Points on a hilly landscape, in no order, each with its height.
A ball rolls from a point to whichever of its 2 nearest points has the largest drop for the distance, and stops where none of them is lower. Distance is the straight distance between rows; heights are no part of it.
z831: [134 110 139 153  91 172 162 155 132 133 141  77 116 128 155 170 108  88
  95 145 144  96 141 133 140 129 115 142]  h=59.3
z152: [122 173 145 123 169 102 156 163 114 198 144 130 176 110 131 146  92 167
 150 146 140 125 115 132 105 123 112 103]  h=37.6
z662: [ 86 174  81 133 167 156 145 128  90 203 151  96 168  85 147 145  76 112
 106 163 146  82 119 110 106 110 100 101]  h=42.0
z312: [144 161 147 143 174 165  91 144  91 122 117 131 130 164  92 116 114 150
 155 164 138 179  82 125 146 149 181 120]  h=45.1
z116: [116 162 154 108  95  94 183 166 105 149 149 124 148 140 141 161  84 119
 129 144 105  79 128 165 113 136 149 100]  h=48.9
z576: [162  55 123 159 114 130 112 115 166 135 118  89 100 150 119 156 160 117
 130 126 141 132 149 135 140 131 116 140]  h=44.4
z136: [127 169 118 146 131 175 117 130  86 100 108 117 126 162 122  98  99 116
 122 175 126 154  85 130 156 157 194 121]  h=56.8
z797: [136 123 124 134 105 128  67 102  80 105 101 135 103 206 103 102 150 123
 133 137 107 143 105 157 163 167 252 122]  h=66.8
z828: [135  98  95 135 176 145 123 109 161 138 130 112 127 106 135 128 140 127
 139 112 146 121 154  98 104 113  64 140]  h=17.5
z75: [ 65 163 167 122 117 181  90 150  86 114 124 139 139  43 122 102 128 168
 107  84 170 181  82 101 131 120 107 179]  h=68.0
z512: [170  82 133 164  84 145  96 110 114 105  75 100  83 165 105 120 150 115
 129 139 149 158 112 145 191 155 204 137]  h=59.2
z852: [ 91 173 169 123 170 193  96 164  87 168 144 103 141  67 121 138 102 158
 103 127 179 152  86 102 130 124 123 150]  h=58.5
z355: [143 136 121 149 133 155  99 121 127 106  74 138 123 138 122  86 125 143
 138 134 142 180  96 118 164 137 144 136]  h=39.9
z952: [125 125 123 118 147  97 186 136 122 155 179 131 145  88 140 180 110  98
 134 113 132  67 176 114  69 113  68 114]  h=41.2
z89: [116 170 134 105 137  60 158 150 124 174 153 146 167 145 131 143 104 151
 154 136 100  92 128 158 101 130 137  80]  h=49.6
z94: [153 110 126  89 129  65 149 108 171  93 140 168 117 139 128 115 156 131
 159 103  90 119 167 125 112 115 111 117]  h=43.0
z947: [119 194 136 122 158 148 130 140 102 118 105 162 151 136 125  84  98 151
 143 154 126 167  85 118 145 138 146 120]  h=10.7
z238: [133  56 124 133 103  82  67 102 175 139 117 147 144 166  97 107 195 159
 136  94 118 138 145 165 123 151 126 134]  h=44.8
z68: [153  83 128 122 118 101 134 117 178 110 132 132 114 129 122 134 165 118
 142 102 112 122 169 122 108 121  91 131]  h=40.5
z782: [141 122 105 115 127  86  79  97 125 108  91 181 112 196 109  69 154 138
 136 117  75 140 110 142 160 128 213 111]  h=58.3
z938: [ 82 140 164 143 108 201  87 153  62 122 164  95 125 116 105 152 143 142
 116 119 159 155  94 143 116 149 148 172]  h=58.0
z713: [123 174 200 114 100  98 180 181 131 155 182 166 173  71 161 138 128 179
 122 117 164 154 121 105 105 116 104 145]  h=52.1
z895: [ 98 147 186 133  64 156 104 153  74  82 152 148 137 130 108 138 148 150
 137 110 141 170 102 158 110 161 148 167]  h=62.5
z539: [ 79 143 131 135  74 142 118 142 112 108 132 151 148 133 158 114 134 131
 110 103 122 124 115 160 110 139 123 151]  h=63.2
z523: [160  94 133 123  57  82  98  88 139  84  72 177 117 144  94  74 169 149
 139 101 124 169 116 153 173 142 174 140]  h=54.5
z916: [124  90 121 119 120 103 115 125 159 139 152 104 119 187 130 153 146 110
 125 126  93  85 154 163 113 145 160 115]  h=26.2
z957: [ 95 120 192 146  74 152  96 167  99 120 157 134 140  87  99 141 172 169
 124  97 169 189 104 138 118 137 111 184]  h=64.1
z605: [ 78 182  99 137 176 169 102 136 105 175 134 123 168 111 143  97 102 145
 109 134 135 132  89 122 106 118 120 132]  h=34.8
z814: [106 114  68 126 114 153 126  88 124  87 131 119 127 130 144 127 139  72
 113 114 117  82 160 120  99 133  90 136]  h=47.9
z905: [161  60  81 145 119 137 116  76 147 109 116  78  76 163 119 147 154  76
 128 131 126 103 164 124 146 132 151 123]  h=37.1
z71: [149  61 112 121 110 109 120  99 148 112 133 112  82 165 123 155 155  95
 125 117 102  83 169 144 130 131 152 119]  h=32.6
z385: [ 99 180 106 103 148  79 138 135 114 154 132 150 161 167 130 114 101 133
 143 148  81  89 117 150 105 125 155  82]  h=52.6
z488: [180  73 120 109 106  68 127  86 185  90 116 159  92 133 107 114 187 134
 151 101 108 146 165 118 146 115 116 123]  h=22.5
z850: [163 116  95 141 131 138 126 106 121 119  98 100  79 182 134 123 110 100
 117 172 111 118 118 134 167 133 210 108]  h=52.7
z624: [125 137 100  94 168  66 154 102 139 116 160 162 130 135 117 138 128 102
 159 111  95  71 175 122  75 118  99  95]  h=44.5
z200: [112 129 182 150  75 190 121 158 107 100 120 114 125 102 123 130 131 130
 113 127 172 165 101 133 154 150 118 170]  h=67.9
z37: [154 141 108  99 122 104 170  93 127  50 112 166  90 121 125 123 116  78
 148 114 101  94 163 113 136 114 125 112]  h=67.0
z742: [146 120 111  97 163  55 139 105 149 134 154 140 103 164 108 148 119 117
 157 133  78  77 160 142 118 116 151  74]  h=57.8
z162: [140 130 129 106 113  99 171 125 165  93 120 165 133 101 150 105 138 131
 144 106 125 141 159 103 115 109  77 136]  h=48.3
z27: [133 174 158 110 123 120 192 160 110 152 129 141 165  66 151 147  76 137
 124 141 147 117 123 104 127 113  87 121]  h=55.9
z750: [137 175  98 105 163  90 175 117 120 140 104 141 146 136 119 124  72 118
 155 165 102 102 129 115 128 112 127  83]  h=27.1
z280: [135 163 170 117 101 117 137 149 132  96 129 176 152 117 136  84 145 179
 151 113 135 184 112 129 129 139 134 144]  h=46.8
z603: [ 88 159  89 153 170 186  82 126 105 145 118 115 148 140 125  87 116 139
 110 153 130 152  89 122 127 136 139 135]  h=38.8
z448: [ 96 176  97 120 144 142 163 129 104 138 130 131 157 106 159 126  80 111
 115 143 128  90 126 120  99 118  95 121]  h=42.4
z246: [178 119 102 142 177 119 125 111 124 149  92  95  91 184 119 124 105 113
 134 182 114 134 117 116 176 124 200  87]  h=48.7
z430: [168 114 107 105 170  73 171 109 140 139 158 104  91 148 101 182 109  88
 155 151 105  70 168 140 128 115 148  74]  h=58.4
z584: [ 70 133 143 158 132 212  84 153  81 159 163  62 129  93 119 149 137 132
  88 123 176 142  91 135 120 140 140 158]  h=55.2
z653: [142 105 114 153  97 177 139 124 135 115 115  74 100 149 147 141 123  89
 100 147 138 119 130 131 151 140 141 136]  h=61.6
z437: [122 162  64 120 185 134 157 104 104 159 138 108 156 120 130 140  83  94
 134 173 120  81 134 102 108 116 107  88]  h=34.7
z705: [117 132 130 153 119 162  99 139 116 127 130 106 129 165 124 127 135 130
 125 139 130 136 108 154 130 153 175 133]  h=33.4
z717: [135 132 172 127 103 114 173 164 148 130 142 128 137 117 152 143 118 136
 126 130 128 130 136 132 118 120 112 133]  h=73.8
z424: [141 171 116 130 150 131 126 128 101 119  96 143 122 183 124  97  98 122
 137 170 105 142  90 126 163 132 200  97]  h=53.3
z319: [ 66 141  97 149 129 179  72 122 110 126  98 123 154  70 131  81 131 152
 100 109 160 165  87 112 138 116  92 169]  h=68.2
z879: [ 95 152  96 128 163 188 148 134 100 188 153  71 137  61 157 155  88 109
  74 146 164  80 117  89 121 102  89 126]  h=44.6
z914: [194  95 115 133 175 118 136 111 160 146  92 102  80 165 120 134 122 119
 146 149 122 141 132 115 166 115 163 107]  h=44.7
z267: [ 89 163 195 113  95 178  95 143  70  92 147 153 133  58 100 121 145 177
 136  97 169 204  83 112 117 138 107 187]  h=66.9
z454: [ 94 152 106 142 174 172  71 134 118 133  93 139 152  98 122  72 124 164
 120 125 150 183  79 108 140 124 103 156]  h=67.3
z473: [132 135 137 157  81 197 141 142 108  99 107  83 107 135 148 131 107  97
  96 161 151 128 110 126 163 154 161 136]  h=63.7
z226: [134 116 108 120 188 115 142 106 156 126 148 140 135  99 130 147 140 111
 152 104 139 108 180 101  79 113  58 122]  h=20.8
z736: [127  72 135 146 113 122 138 147 156 153 161 110 122 125 141 158 162 114
 119 103 126 101 169 137  87 115  78 151]  h=50.1
z456: [163  96 154 139  82 118 117 125 129  98  96 122  91 162 114 122 149 124
 135 123 123 150 123 155 174 148 189 131]  h=61.7
z504: [190 108 113 102 174  66 137  88 166 120 116 149  79 161 108 121 141 137
 154 126  88 135 153 119 158  98 163  96]  h=49.0
z805: [115 157 178 118 104 113 184 177 123 163 159 150 159  66 166 149 103 145
 110 114 147 125 130 109 101 105  80 147]  h=54.2
z63: [183  99 137 110 118  85 181 107 156  73 134 139  68 118 112 154 131  86
 148 120 117 117 176 116 141 108 119 113]  h=40.6
z572: [107 120  85 154 127 174  79 112 129 135 103 111 141 129 128  99 139 131
 113 129 140 142 109 134 131 136 125 143]  h=42.6
z625: [ 94 111  74 121 120 120  92  97 145 119 118 154 145 159 137  98 156 125
 125 101  97 104 145 140  96 136 109 133]  h=51.6
z963: [119  86 104 169 108 151  65 110 128 137 108 104 141 152 107 103 161 141
 120 120 147 158 113 160 132 155 137 147]  h=45.8
z568: [ 69 121 120 138  77 146 135 143 108 127 149 121 142 100 172 138 139 106
  87  94 124  88 140 134  88 117  81 170]  h=54.6
z445: [105 146 129 138 130 153 126 150 119 149 137 105 146 139 147 137 116 127
 111 133 126 111 117 152 112 139 138 131]  h=39.4
z822: [ 66 137 163 144 106 141 110 164 124 147 142 142 150  53 149 121 148 166
 104  71 157 159 110 120 100 111  87 179]  h=57.2
z808: [ 85 137 176 142  59 133 135 173 121 121 154 156 145  77 165 127 147 149
 104  91 146 151 121 126 103 115  84 181]  h=55.6
z843: [ 77 172 118 137 180 142  87 152 103 165 149 134 166 142 130 112 128 165
 131 128 130 142  97 141  96 141 142 128]  h=29.8
z253: [132 109  61 133 162 133 111  87 144 125 128 107 116 168 133 124 133  95
 129 143 108  97 158 123 110 132 133 108]  h=24.9
z726: [103 179  84 134 171 140 134 130 100 181 136 109 168 132 134 124  81 121
 120 171 126 101 107 122 118 125 127  93]  h=38.6
z35: [ 59 120 114 142  79 143 101 131 122 129 126 138 148  86 153 113 154 133
  97  79 131 125 124 140 101 125  75 176]  h=56.4
z60: [156 131 132 134 125 133 157 134 123 123 108 104 101 163 132 143 101 103
 125 169 118 118 125 138 164 134 179 107]  h=56.2
z955: [118 132 144 140 179 167 100 156 150 165 112 113 140  72 137 114 124 174
 113 115 170 169 107  92 137 108  80 151]  h=49.4
z124: [157 108 163 114  99 108 194 147 159 106 159 142 114  84 140 152 141 102
 131 118 141 122 175  90 103 100  56 146]  h=54.9
z122: [158 134 165 103 100  64 192 149 163 126 154 147 122 127 137 137 129 138
 146 131 109 124 151 133 128 113 122 107]  h=32.1
z390: [125  97 112 112 121 105 145 107 149  90 152 137 116 130 131 149 149  87
 139 100 110  82 181 125  90 123  89 132]  h=38.0
z335: [116  92  93  98 130  95 120  76 140  69 154 156 104 151 121 140 156  74
 142  97  96  67 181 132  98 139 128 116]  h=35.7
z746: [113  65  91 153 108 116  62  98 154 141 124 122 146 159 111 114 176 139
 125 105 127 126 138 162 109 148 113 142]  h=47.3
z494: [132 157  75 104 171  85 165  96 107 139 140 133 142 131 110 146  84  90
 162 161 105  79 151 121 115 118 123  65]  h=31.0
z422: [163 116 110 100 102  91 149  84 136  65  95 161  68 143 129 121 134  91
 131 114  89 117 149 125 164 113 161 117]  h=66.0
z864: [120 157 111 142 202 182 113 136 122 179 118  99 148 101 134 117  90 144
 106 160 158 143  93  92 140 113  99 127]  h=45.3
z964: [156  79 101 146 147 135 107  97 176 128 101 116 121 120 117 120 158 133
 143 111 144 153 144 115 126 116  80 134]  h=12.7
z976: [107 178 112 116 123 106 174 140 101 159 145 125 169 122 148 150  72 114
 132 151 113  79 129 144 104 128 120  93]  h=45.4
z168: [129 139 128 126 141 106 113 128 127 139 120 131 123 191 126 119 128 138
 136 143  93 120 115 161 138 146 197 105]  h=37.9
z959: [133  98 102 135 141 128 127 119 149 137 142 100 124 157 142 146 134 111
 130 125 111  97 152 140 104 130 125 120]  h=18.9
z621: [123  99 148 155 124 138  74 142 147 142 128 126 148 117 112 117 172 172
 133 102 155 178 118 146 122 139 106 160]  h=44.9
z715: [128 141 102 125 190 119 160 124 126 198 149 106 168  99 125 174  96 125
 144 147 142  87 145 107 100 107  78  95]  h=36.5
z232: [146  79 136 150 131 110  83 128 170 146 123 129 137 156 111 114 176 169
 148 110 130 164 130 149 130 141 131 136]  h=41.0
z727: [165 117 156 141 169 161 144 152 150 170 120  78 121 108 135 163  95 131
 118 159 170 132 123 115 158 123 106 120]  h=52.2
z461: [139 134 122 121 157 115 169 137 131 160 149 110 139 103 132 163 103 106
 135 136 132  83 152 128  97 114  90 112]  h=39.1
z142: [122  76  64 150 120 126  59  77 133 131 108 111 125 200 114  98 163 116
 112 138 111 114 131 146 137 157 180 119]  h=46.0
z724: [144 113 127 126 184 159 164 137 142 182 148  84 129  74 137 176  97 111
 116 138 166 102 147  91 120 104  60 134]  h=47.6
z817: [115 115 117  93  90  79 121 105 150  91 125 176 124 171 134 108 152 119
 129  97  78  97 147 152 113 137 144 117]  h=62.9
z357: [152 154 107 123 138 139 177 127 122 126 115 106 122 129 136 139  74  92
 126 170 126  99 129 121 147 126 134  99]  h=58.9
z80: [151 156 124 134 165 158 129 132 137 124  75 132 133 118 134  92  97 138
 131 157 143 164  95  93 161 125 115 125]  h=43.3
z673: [114 155  90 126 157 144 138 119 134 126 113 128 144 120 150 109 107 113
 129 132 121 121 132 115 109 117  96 125]  h=45.0
z115: [149 115 150 138 108 129  88 128 106 109 105 129 108 186 100 125 152 133
 148 129 120 162 108 162 158 158 221 131]  h=64.2
z591: [146  43 120  96  63  61 107  69 155  81 121 161  83 154 100 139 186  93
 124  89  91 102 174 145 149 132 144 124]  h=30.5
z660: [161 128 146  92 129  54 208 138 137 131 162 144 131 113 123 162 106 117
 160 141 107  86 170 133 115 107 108  86]  h=35.9
z87: [102 142 127 126  85 142 178 146 110 117 145 126 137 109 171 148 107  92
 105 121 123  81 143 131 100 119  93 144]  h=52.4
z571: [206  73 136 131 111 108 149 113 161  98 103 111  53 146 117 144 144 104
 137 127 121 136 153 117 186 117 155 123]  h=45.7
z301: [132 111 170 157  55 171 137 155 115  94 107 105 111 135 130 141 127 113
 109 131 147 146 113 146 158 151 141 156]  h=66.1
z165: [111 161 134 145 153 195 121 152  92 163 147  70 141 126 132 150  87 122
  98 170 160 123  94 134 136 145 152 125]  h=59.5
z628: [ 99 100 111 137  40 120 121  99 141  77  97 159 143 103 134 102 156 111
 113  92 123 121 141 144 119 138  81 165]  h=59.0
z434: [141 141 125 128 116 128 124 121 135  95  85 151 125 155 134  90 124 128
 135 128 113 151 111 137 151 131 153 128]  h=36.2
z453: [153 117 159 132 168 129 164 155 157 180 142  99 140  93 139 164 110 141
 125 139 161 130 137 103 124 110  69 130]  h=49.7
z251: [167 108 153 127 152 108 157 144 180 158 143 119 134 110 139 146 137 154
 138 126 138 145 153 114 118 114  88 126]  h=51.7
z983: [131  50 133 160 105 119 103 131 165 147 135  96 128 132 121 150 183 137
 125 106 137 126 157 143 117 129  87 154]  h=47.4
z189: [171 116 151  98 126  65 199 126 157  89 172 145  97 108 119 160 129  93
 157 127 119  96 188 118 113 105  95 103]  h=38.4
z463: [116 138 185 141 157 192  94 166 101 138 143  94 130  90 105 152 123 164
 122 133 177 179  94 115 138 135 127 155]  h=60.4
z254: [140 104 177 147  98 126 130 157 158 125 130 129 139 114 132 130 157 167
 132 117 148 172 129 131 135 127 109 152]  h=47.8
z57: [101 106 119 138  79 144 128 123 138 102 117 138 138  88 148 117 145 122
 112  87 140 126 144 121 118 120  58 173]  h=57.7
z398: [186  70  95 144 160 138 128  96 165 123 103  89  79 150 119 142 143 103
 144 139 138 131 151 110 153 128 128 125]  h=40.9
z160: [ 94 139 115 138 164 122  71 139 132 154 138 152 168 167 118  95 156 171
 140 115 109 150 106 155  92 142 141 130]  h=22.8
z206: [150 102 139 128 119 142 177 129 137  91 141 125 101  85 143 168 126  73
 123 120 146 102 172  89 115 113  55 145]  h=56.1
z979: [111 178 208 120 138 122 162 184  99 188 177 142 166  54 140 159 104 179
 119 128 167 150 102 107 109 119 108 139]  h=49.5
z542: [114 171 103 143 125 180 130 122 103 104 101 116 136 137 150  99  99 114
 108 158 135 132  97 123 152 139 145 125]  h=59.4
z483: [ 85 162 129 139  93 179 126 142  98 102 113 124 140 118 154 110 108 122
 101 127 138 129 101 137 126 142 131 152]  h=61.4
z332: [146  95 128 129 118 109 110 121 140 130 121 107 101 191 127 142 133 117
 128 132  94 107 137 164 151 141 198 111]  h=33.6
z14: [107 162  89 153 200 172 116 132 110 195 139  86 156 125 132 126  95 130
 108 187 146 123  96 108 132 124 126 102]  h=42.3
z139: [ 96 188 162 123 152 140 121 158 107 140 132 158 160  95 135 106 116 177
 137 117 142 170  94 121 107 126 115 137]  h=52.3
z277: [148 135 118 111 130  87 178 128 122 147 143 100 111 146 122 177  83  99
 138 161 101  75 148 153 137 125 155  80]  h=56.3
z798: [155 116 175 118  71 105 192 169 166 108 152 155 134  89 160 129 142 134
 127 126 141 147 162  93 123 104  75 153]  h=53.4
z560: [ 84 141 172 144  96 185 134 174 101 140 148 104 136  74 156 149 110 127
  83 113 162 127 104 118 129 121 107 169]  h=71.1
z419: [105 103 146 140 120 123 156 160 139 169 171 125 136  95 155 168 145 123
 108  94 137  93 162 118  78 100  62 160]  h=51.9
z936: [146 162 121 124 194 154 139 135 141 156  99 126 149 101 130 114  82 148
 127 158 149 144 110  92 141 112  87 115]  h=45.9
z554: [111 118  91 152 157 122  54 112 128 139 109 159 155 189 109  75 155 154
 147 123 101 155 100 148 122 145 160 125]  h=14.3
z514: [103 156 156 145 153 164 124 170  99 188 172  75 150 132 129 173  97 137
 115 154 152 113 108 156 116 141 150 121]  h=62.4
z183: [130 142 133 120 102 133 205 149 107 129 143 108 137 106 152 169  74  88
 118 151 128  74 146 126 115 121 107 116]  h=50.3
z962: [113 123  87 136 138 160 146 111 118 123 144  98 131 112 153 151 114  82
 108 122 135  84 153 118  95 125  80 138]  h=46.2
z942: [137 154 112 110 125  96 203 140  94 153 138 117 155 107 127 180  69  95
 147 156 115  67 145 134 121 126 104  78]  h=48.0
z772: [130  99  90  93 106  78  97  67 145  87 102 181  97 180 118 103 156 114
 128  98  65 102 141 140 144 127 175 110]  h=61.5
z737: [127 146 132 113 113  87 156 140 118 136 139 118 118 169 133 149  98 110
 132 153  88  81 134 173 129 138 181  90]  h=53.1
z100: [156  96 146 109 105  64 104 110 171 116 126 153 109 167 117 105 176 156
 139 102  92 150 137 147 148 129 171 114]  h=32.0
z869: [101 187 158 120 172 169 131 161  97 176 125 117 166  54 141 134  77 155
 100 148 176 132  84  88 142 113 106 130]  h=56.7
z839: [107 154 155 140 145 199 140 166  97 176 146  69 137  82 146 166  86 119
  75 158 177 107  97 108 147 127 117 134]  h=56.9
z734: [ 64 148 127 140  97 203 125 150  93 142 138  88 130  53 163 126 116 114
  62 111 166 122  98 107 130 112 108 169]  h=70.0
z346: [105 151 115 134 120 130  87 126 130 106  98 183 161 128 123  65 148 163
 142 101 119 171 102 140 121 134 125 153]  h=28.7
z906: [107 169 176 116 126 106 127 162 134 139 157 172 166 105 141 101 144 190
 142 107 141 172 116 133 101 127 117 143]  h=49.9
z815: [158 168 152 130 169 117 111 137  97 117 108 153 115 182  92 104 118 145
 160 168 111 173  83 124 162 145 219 104]  h=49.3
z329: [124 133 183 140 102 157 151 178 129 136 141 111 132 101 153 147 119 134
 104 120 151 135 120 129 126 123  96 153]  h=72.4
z96: [159 125 130 115 121 105 153 118 164 103  99 140 103 143 139 118 132 127
 139 127 108 131 138 132 145 124 138 118]  h=32.2
z643: [141 121  55 118 136 127 128  66 118  75 104 130  82 163 128 101 125  67
 122 149  97 102 145 106 144 129 169 109]  h=63.4
z694: [ 85 118  71 126 105 128  91  99 130 119 138 125 144 178 146 113 143 102
 108 123  85  76 143 153 101 149 150 122]  h=53.5
z685: [ 93 183 152 134 168 127 140 167  82 221 158 115 180  88 125 163  86 162
 127 138 144 117  96 126 111 129 122 109]  h=41.9
z619: [183 131 101  92 185  53 154  78 145 104 131 164  77 135  92 142 123 105
 164 136  97 112 163 109 150  97 144  73]  h=46.9
z506: [145 102 116 136 101 101  73  95 124 102  78 167 115 175  93  78 159 145
 141 118 108 165 108 153 161 155 194 131]  h=56.6
z44: [121 146 121  93 140  62 165 128 145 150 163 157 151 138 140 141 120 132
 147 117 102  77 158 139  80 119 103 103]  h=46.4
z404: [152  91  91 164  94 153 101  91 108 109  84  95  84 182 129 111 142 102
 113 153 130 135 116 135 182 151 211 121]  h=56.5
z52: [ 85 100  48 138 105 140  85  70 127 108 123 136 146 134 137 102 159 103
 112 106 116  95 148 132  96 140  87 145]  h=50.0
z327: [103 101  88 126 128 116  74 105 135 139 123 123 129 206 126 109 148 124
 114 131  84  95 133 157 120 158 192 110]  h=49.8
z711: [151 121 196 126  72 108 169 171 175 113 160 153 146  99 150 119 169 164
 132 121 156 178 138 105 137 116 102 158]  h=51.0
z944: [ 91 118 163 137  79 112 144 167 145 148 167 148 146  87 163 141 160 145
 105  88 130 120 146 123  79 111  70 167]  h=53.7
z857: [ 88 120 176 131  77 171  71 132  77 100 143 137 137  62  67 127 157 168
 133  94 189 203  83 133 122 145 102 193]  h=65.6
z997: [139 142 169 135 145 165 166 173 118 171 130  84 137  82 140 172  76 128
 101 160 171 120 111 108 150 123  99 125]  h=54.7
z178: [151  94 160  87  95  47 138 124 181 117 166 161 102 173 120 122 173 153
 134 107  83 120 157 157 138 119 174 109]  h=36.0
z635: [137 153 117 100 158  55 137 123 136 149 135 154 130 175 117 123 112 141
 152 140  73 101 131 155 125 119 169  73]  h=55.4
z155: [100 114 140 157 159 170  67 146 133 160 130 112 148  94 111 114 152 182
 119 100 170 183  99 126 129 122  98 163]  h=47.1
z818: [171 102  82 114 135 105 135  69 118  70  97 133  50 152 123 131 128  64
 131 134  95 105 154 113 163 114 181 105]  h=64.7
z166: [149 129 166 137 160 143  82 145 110 130 145 135 126 172  80 126 161 180
 171 129 129 190 102 150 125 158 182 131]  h=61.3
z359: [187  68 107 129 121  88 115  84 156 106  89 127  63 166 113 132 158 111
 140 117 108 133 149 130 170 124 168 121]  h=48.2
z921: [154  59 135 116  64  73 115 100 168  95 119 151 104 151 113 119 183 126
 130 100 104 125 162 140 142 129 129 138]  h=26.7
z123: [124 140  84 136 161 128 109 114 133 143 115 117 136 181 130 107 115 122
 130 153 102 114 120 135 120 132 158 105]  h=31.3
z496: [169 110 174 150 155 130 100 152 148 151 126 107 120 164 102 139 150 168
 149 138 140 174 116 145 144 147 162 125]  h=57.9
z441: [ 95 184 193 124 161 134 130 177  91 187 178 126 161  92 117 166 107 177
 136 132 161 151  95 129  99 132 128 133]  h=46.3
z266: [139  76 111  95 107  67 112  67 146  51 138 173  84 140 104 133 173  80
 140  93  92  85 197 126 127 130 132 119]  h=33.5
z443: [140 147 130 125 177  94 166 141 122 209 135 114 175 100 121 164  86 153
 162 161 135 102 130 112 125 115  94  77]  h=33.3
z337: [177 126 165 110 107  80 169 137 167 118 132 141 101 147 132 132 132 143
 143 134 112 145 142 140 155 113 162 110]  h=27.2
z698: [180  68  94 137 131 110 114  83 182 100  81 140  99 128 106 109 170 124
 151 111 132 157 153 112 148 120 100 136]  h=17.7
z913: [130 139 121 123 169 178 156 136 118 174 128  84 136  48 148 161  84 109
  83 138 177 100 123  71 141 102  64 131]  h=46.1
z495: [ 91 180 114 120 137 131 122 133 127 114 103 178 165 114 155  75 113 157
 129 106 112 151 105 128 108 125 103 140]  h=23.9
z998: [111 163 144 135 183 177  64 145  96 130 126 147 145 110  92  93 127 176
 141 124 156 201  73 108 124 141 126 152]  h=65.9
z640: [124 101 127 152 145 179 110 139 153 155 118  90 126  86 143 132 133 134
  99 116 173 149 122 109 138 115  71 156]  h=51.2
z834: [149  98 134 140 104 152 183 148 125 105 146  96  96 115 136 174 115  67
 110 136 138  86 161 115 120 115  86 132]  h=57.3
z987: [123 132 144 157 141 187  80 138 101 123 123 103 127 153  95 122 134 142
 137 141 155 176  94 144 138 157 163 144]  h=39.2
z304: [ 87 118 127 125  54 122  94 123 123  93 119 162 153 159 135 104 151 131
 115  97 101 111 121 173 115 164 151 144]  h=65.2
z883: [131 190 126 121 153 120 158 144 102 141 104 145 156 136 124 110  74 140
 147 175 114 129  99 126 143 131 147  93]  h=20.4
z960: [131 123  77 103 146  83 102  80 127  99 100 170 105 195 133  85 134 110
 132 123  57 111 128 130 144 121 186  98]  h=60.1
z649: [108 135  92 141 137 173 141 126 116 161 151  81 135 122 156 145 111 109
  95 144 133  90 133 130 114 122 116 126]  h=43.6
z476: [167  73 132 137 124  94  90 113 161 136 107 124 102 176 102 115 171 153
 143 116 114 153 134 153 155 138 178 122]  h=36.4
z145: [123 150 157 128 162 167  67 140  86 113 148 154 134 144  75 116 151 178
 170 123 142 202  82 134 105 152 148 143]  h=64.0
z446: [106 132 188 130  44 118 123 156 117  87 147 162 146 137 128 122 163 157
 130 107 126 159 124 160 116 156 139 157]  h=64.5
z977: [128 198 133 115 144 117 150 140 127 115  91 176 156 112 145  82  91 150
 143 139 124 155 103 114 130 118 113 120]  h=18.5
z871: [129 155  56 117 139 140 144  79 114  81 114 135 116 137 143 105 108  70
 132 154 108  90 145 101 117 122 128 111]  h=61.9
z409: [168  74 102 112 154  66  92  78 161 124 115 146  72 185 105 123 167 123
 137 109  84 120 159 133 152 117 180 106]  h=50.5
z387: [ 93 134 108 108  79  99  91 104 121  91 109 173 140 184 130  90 150 122
 123 107  76 107 122 169 129 152 176 123]  h=64.6
z509: [ 95 203 153 125 162 171 128 153  90 147 120 141 167  92 136 112  82 149
 119 150 157 152  82 111 132 130 123 133]  h=54.8
z215: [122 142 102 109 163  96 172 113 112 116 169 146 137 106 121 164 118  76
 153 120 123  57 182 119  71 122  84 101]  h=42.8
z544: [136 156  83 113 146 135 178 100 101  95 132 122 119 115 137 140  83  66
 133 159 120  78 155 106 120 123 115  99]  h=60.6
z111: [150 121 151 110  72 101 158 123 169  82 112 172 127 115 140  93 155 149
 139 103 124 171 139 118 142 117 106 144]  h=50.4
z109: [173 142 118  78 165  40 165  95 169  93 145 178 100 123 109 116 140 132
 171 127  94 127 168 115 130  96 120  91]  h=45.2
z73: [188  73 156 125  82 102 175 128 166  86 119 119  70 128 130 153 142  90
 132 125 124 128 167 119 157 113 126 129]  h=42.9
z257: [178 110 163 130 156 111 142 148 177 146 119 119 118 140 122 124 142 162
 150 135 132 164 137 129 143 121 130 119]  h=54.4
z369: [142 148 162 129 129 143 107 142 129 104 106 161 136 128 109  95 146 164
 153 126 141 194  97 129 144 146 145 144]  h=43.7
z561: [ 85 126 122 158 137 190  95 144 120 159 138  75 135  95 139 134 129 134
  92 117 170 140 111 127 135 124 109 157]  h=53.2
z994: [ 91 137 164 127  79 187  77 135  53  83 157 125 124 116  74 152 149 146
 144 120 156 183  84 144 112 165 141 182]  h=60.3
z954: [ 71 144 146 131 113 201  99 149 100 126 111 108 135  45 149 114 114 137
  78 100 177 149  88  91 147 114  96 179]  h=69.1
z881: [154 106 147 127  71 101 123 116 151  86  88 164 126 137 117  88 166 150
 139 105 126 171 128 145 151 138 136 143]  h=52.5
z432: [150  72  79 152 129 142  90  89 143 137 115  84 101 189 124 133 152 100
 118 147 118 112 138 136 147 144 175 117]  h=41.5
z65: [136 186 148 114 146 132 174 151  99 161 108 133 174  81 136 144  57 143
 134 171 151 125 102 107 153 123 104 100]  h=57.6
z345: [160 102 134 113 114  84 102 107 126 122 108 136  70 195 122 131 145 128
 122 128  82 127 127 158 177 130 227 111]  h=39.3
z184: [103 125 211 142 112 174 109 181 104 139 167 111 132  77 111 159 146 167
 119 116 182 176 105 118 120 129 109 176]  h=62.6
z292: [142 145 109 111 147 108 170 113 142 100 118 147 128 109 140 122 109 108
 149 123 117 115 158 106 105 111  84 119]  h=46.7

Call two points neighbours if one is among the 2 nearest of the other. Go from one point of each pair to the other, from neighbour to neighbour, staying as low as possible. Name the highest point that can't be avoided.
z337 / z443: z65
z554 / z976: z409
z337 / z947: z369
z337 / z100: z178
z976 / z964: z292
z959 / z705: z694
